Each scene shows the same named points in several views. A view is turned or mirrored, and shifted as a whole, has a little noise and may leave points out.
(in the rows, 128 means zero)

Scene 1
View 1
Miv: [149  60 159 135 139 133 101 139 117 117 138 126 104 121 118 146 123 130
 111 119  95 121 167]
dezag: [142  69 151 135 135 122 111 122 121 133 154 144 104 114 106 120 152 122
 137 117  98 114 167]
bufol: [134  67 154 131 135 133 110 154 126 117 162 119 118 135 108 131 119 148
  93 109  99 104 166]
lilek: [175  29 188 158 140 108  92 109 191 127 115 137  97 136 156 188 137  69
 138 110 105 131 127]
Beb: [136  68 157 139 133 112 125 124 169 128 176 144 118 150  97 133 151 112
 135  99 119  94 148]
mufe: [116  51 170 170 171 125 128  85 190 137 208 127 111 149 104 134 119  77
 117  93 117 106 116]
bim: [104  50 170 148 136 131 117 103 186 152 205  93 131 147 104  70 124 122
  97  79 102  92 150]
pezep: [179  80 139 114 121 122  99 180  74  96 105 161  99 113 110 180 149 155
 132 138 104 121 188]
Zop: [140  44 171 152 143 119 105  96 163 145 152 128 104 120 125 124 143  91
 136 108  97 119 145]
Guv: [177  53 161 131 139 134  82 153  89 109  94 135  92  97 140 176 121 129
 114 138  82 145 173]
Doter: [180  46 168 132 113 106  91 133 141 128  95 146  96 115 138 157 164 110
 154 126  95 125 165]
Riro: [130  83 142 141 159 128 126 130 108 115 181 150 106 126  86 143 130 123
 122 120 113 108 156]
nore: [146  73 157 122 114 116 117 178 169 104 166 129 132 181 101 158 134 154
  98  94 126  81 160]
kes: [179  88 133 115 127 121 102 179  65  94 106 169  90 107 103 186 149 151
 141 146 102 127 186]
Desos: [181  78 144 119 120 116 103 180  96  94 111 165 100 128 110 192 151 145
 138 135 110 117 177]
buf: [137  73 138 150 176 135 114  96  67 129 154 160  79  74 100 139 130  97
 147 141  87 146 157]
View 2
Zop: [165 141 160 190 138 138 121 119 100 138 129 135 115 138 134 142 145  88
 117 160 147 128  74]
lilek: [179 103 141 194 111 150 118 105  72 164 137 128 107 133 150 142 199  56
 135 154 170  99  82]
kes: [122 180  98 145  78 163  64 129 127 151 128 112 127 160 134  67 181 131
 118  58 188 149 101]
buf: [112 204 170 167 113 141 120  99  83 125 108 150  98 139 142 108 141 116
  97  85 153 171  75]
nore: [176 132  92 179 148 168  37 153 126 151 135 136 150 159 113 123 114 112
 150 144 188 130  96]
mufe: [179 131 163 215 175 141  87 104  63 135 111 167 114 135 138 180 101  82
 131 178 167 129  71]
Guv: [124 162 117 154  89 171 114 133 100 169 143 133 111 139 124  67 191  94
 144  93 163 152  81]
dezag: [150 166 142 173 129 145  98 124 121 132 127 127 124 153 131 121 134 118
 110 129 155 144  82]
Doter: [157 139 135 171  99 145 112 120 117 147 141 109 119 148 141 110 192  96
 112 125 159 119  90]
Riro: [143 175 135 180 141 152  63 118  97 132 109 151 122 150 130 129 108 120
 122 112 178 155  87]
pezep: [128 173  97 147  83 166  68 135 132 154 136 112 128 160 127  70 178 127
 127  71 183 146 101]
Desos: [140 158  92 155  85 163  57 131 124 153 133 110 130 159 134  82 180 119
 126  77 193 135 106]
bim: [179 138 154 203 192 149  98 147 119 133 134 158 139 147 105 156  73 103
 141 207 140 141  67]
bufol: [150 155 115 173 145 169  74 151 116 151 137 147 136 150 108 103 115 110
 147 137 162 155  78]
Beb: [178 135 133 190 149 141  68 123 117 132 123 129 136 153 132 152 119 110
 117 155 172 123  90]
Miv: [142 155 125 168 124 163  94 135 108 154 136 141 125 148 118 100 144 101
 138 125 164 148  82]
View 3
Zop: [ 93 145 128 137 150 125 142  82 117 127 150 120 101 125 124 154 189 166
 127 113  99  99 103]
lilek: [ 58 167 147 178 129 112 142 102 136 134 125 111 110 130 129 115 215 141
 117 145 119 123 121]
bufol: [112 135 130 128 168 107 155 109 122 167 145 113 146 115  81 188 128 154
 111 102  74 115 113]
kes: [ 83 129 111 179 201  74 172  99 147 111  96 106 180  89 128 203  83 110
 128 145  82 141 134]
Miv: [ 91 135 122 151 173 104 152 108 121 145 144 112 146 114 109 182 141 148
 109 120  85 121 116]
bim: [141 135 144  80 136 139 147  83 105 172 168 126  98 131  65 173 170 187
 123  72  81  84  85]
Riro: [116 120 147 118 157 114 169 110 125 123 132 116 137 107 104 200 119 153
 135 118 107  94 104]
Desos: [ 85 139 124 175 182  75 173  98 155 124  92 104 167  96 111 179  98 106
 129 143  84 145 134]
Beb: [116 148 155 115 129 117 156  77 131 146 128 118 104 123  87 150 166 150
 140 102  97 103 102]
mufe: [113 139 173 102 106 146 155 114 116 144 155 120  91 130  94 154 197 178
 128 110 134  76  90]
nore: [122 149 155 121 143  97 171  96 139 182 118 110 144 117  51 163 121 130
 122 101  74 126 114]
Guv: [ 61 139  99 191 199  89 149 122 126 132 136 106 171 107 137 181 139 139
  99 147  83 138 134]
dezag: [106 133 121 134 174 111 152  79 124 119 133 118 125 111 119 184 143 154
 134 111  87 106 105]
View 4
bufol: [136 118 125 151  94 132  61  94 171 113  98 107 134 145 121 123 169 128
 143 156 100 125 123]
nore: [129 134 112 154  67 147  55  66 174  85 100  96 129 131 101 131 182 168
 135 147  92 128 129]
Beb: [145 150 141 120  89 121  73  98 138 109  85 107 111 131 122 137 182 187
 148 135  96 133 153]
Zop: [138 147 158 132 109  92  85 136 139 155  93 108 106 147 139 141 170 166
 149 138 116 139 159]
Riro: [147 123 143 118 121 142  85 114 133  94  76 122 131 135 123 109 172 144
 131 158 104 118 127]
mufe: [169 156 142 132 103  79 110 151 130  97  78  96  77 155 113 119 182 187
 186 147 114 146 146]
Desos: [ 80 115 140 146 101 171  58  76 169 110 102 125 170 105 122 131 179 161
  62 143 118 115 127]
Miv: [117 119 142 151 106 129  73 112 165 133  99 114 136 139 129 130 167 134
 118 154 117 127 131]
Guv: [ 79 101 154 166 125 131  75 126 179 156 114 124 161 133 138 130 157 123
  72 156 146 121 125]
buf: [143 115 180  96 168 124 105 161 107 142  73 148 142 143 153 107 163 119
 114 161 124 112 130]
Doter: [ 93 137 167 140 110 118  75 120 151 163 104 120 139 122 146 149 172 175
  87 133 130 129 160]
dezag: [134 132 153 118 114 130  72 111 137 140  88 125 131 137 144 134 171 144
 128 144 101 124 147]
bim: [182 150 120 139  77  92  66 104 152 129  88  89  84 169 122 135 169 148
 216 148  77 142 149]
lilek: [ 92 155 162 165  97  77 106 153 161 146 111 100 105 131 125 146 178 212
 107 131 157 148 162]
pezep: [ 78 102 150 142 115 172  56  84 165 128 101 133 180 111 134 130 172 137
  54 148 121 110 124]
View 5
pezep: [107  72  58 116  94  51 143 110 119 128 139  88 118 150 127 151  87  86
 114 112 130 102 197]
Desos: [106  75  65 110 101  59 149  99 118 119 136  91 128 136 122 136  79  92
 110 112 136 110 194]
Beb: [106 116 127  99 128  79 149 108 153  72 134 106 142 123 105  80 139 100
  89 168  97 129 138]
Doter: [112  78  87 117  85  68 152  98  96 118 120 107 134 128 109  96 151 133
 104 130 106 123 171]
buf: [159  83 108 114 103 102 122 141  97 162 124  89 129 148 130 145 159  78
 148 166  71 128 153]
nore: [ 83 114 113 117 131  61 150 106 181  54 166 113 131 127 106 104  93  92
  90 133 118 112 141]
mufe: [127 129 170 118 140 121 149 110 148  79 149 134 156 102 101  64 163 108
 121 172  70 147  95]
Miv: [109  92 101 131 103  73 136 121 134 109 157 115 124 140 114 126 132 104
 120 127  95 112 142]
Riro: [130 110 120 108 133  91 131 127 148 104 145  96 134 134 119 125 118  70
 122 165  90 123 140]
kes: [115  69  55 113  95  59 138 113 112 138 134  79 120 149 131 158  80  81
 120 117 133 105 200]
bim: [ 95 129 159 127 129  73 134 137 185  50 165 129 130 140  96  82 185 108
  91 175  59 113  84]
Guv: [111  67  73 144  77  70 142 117 102 144 153 116 120 142 120 143 125 120
 140  93 107 105 166]
Zop: [121 104 126 117 109  86 145 114 126 101 135 115 139 127 106  85 170 117
 109 159  83 131 131]

Which points are out of place in each view (at most two, in the order of its rows)? Write - if all are in place.
view 1: Doter, nore
view 2: -
view 3: bim, Beb
view 4: Desos, buf
view 5: Zop
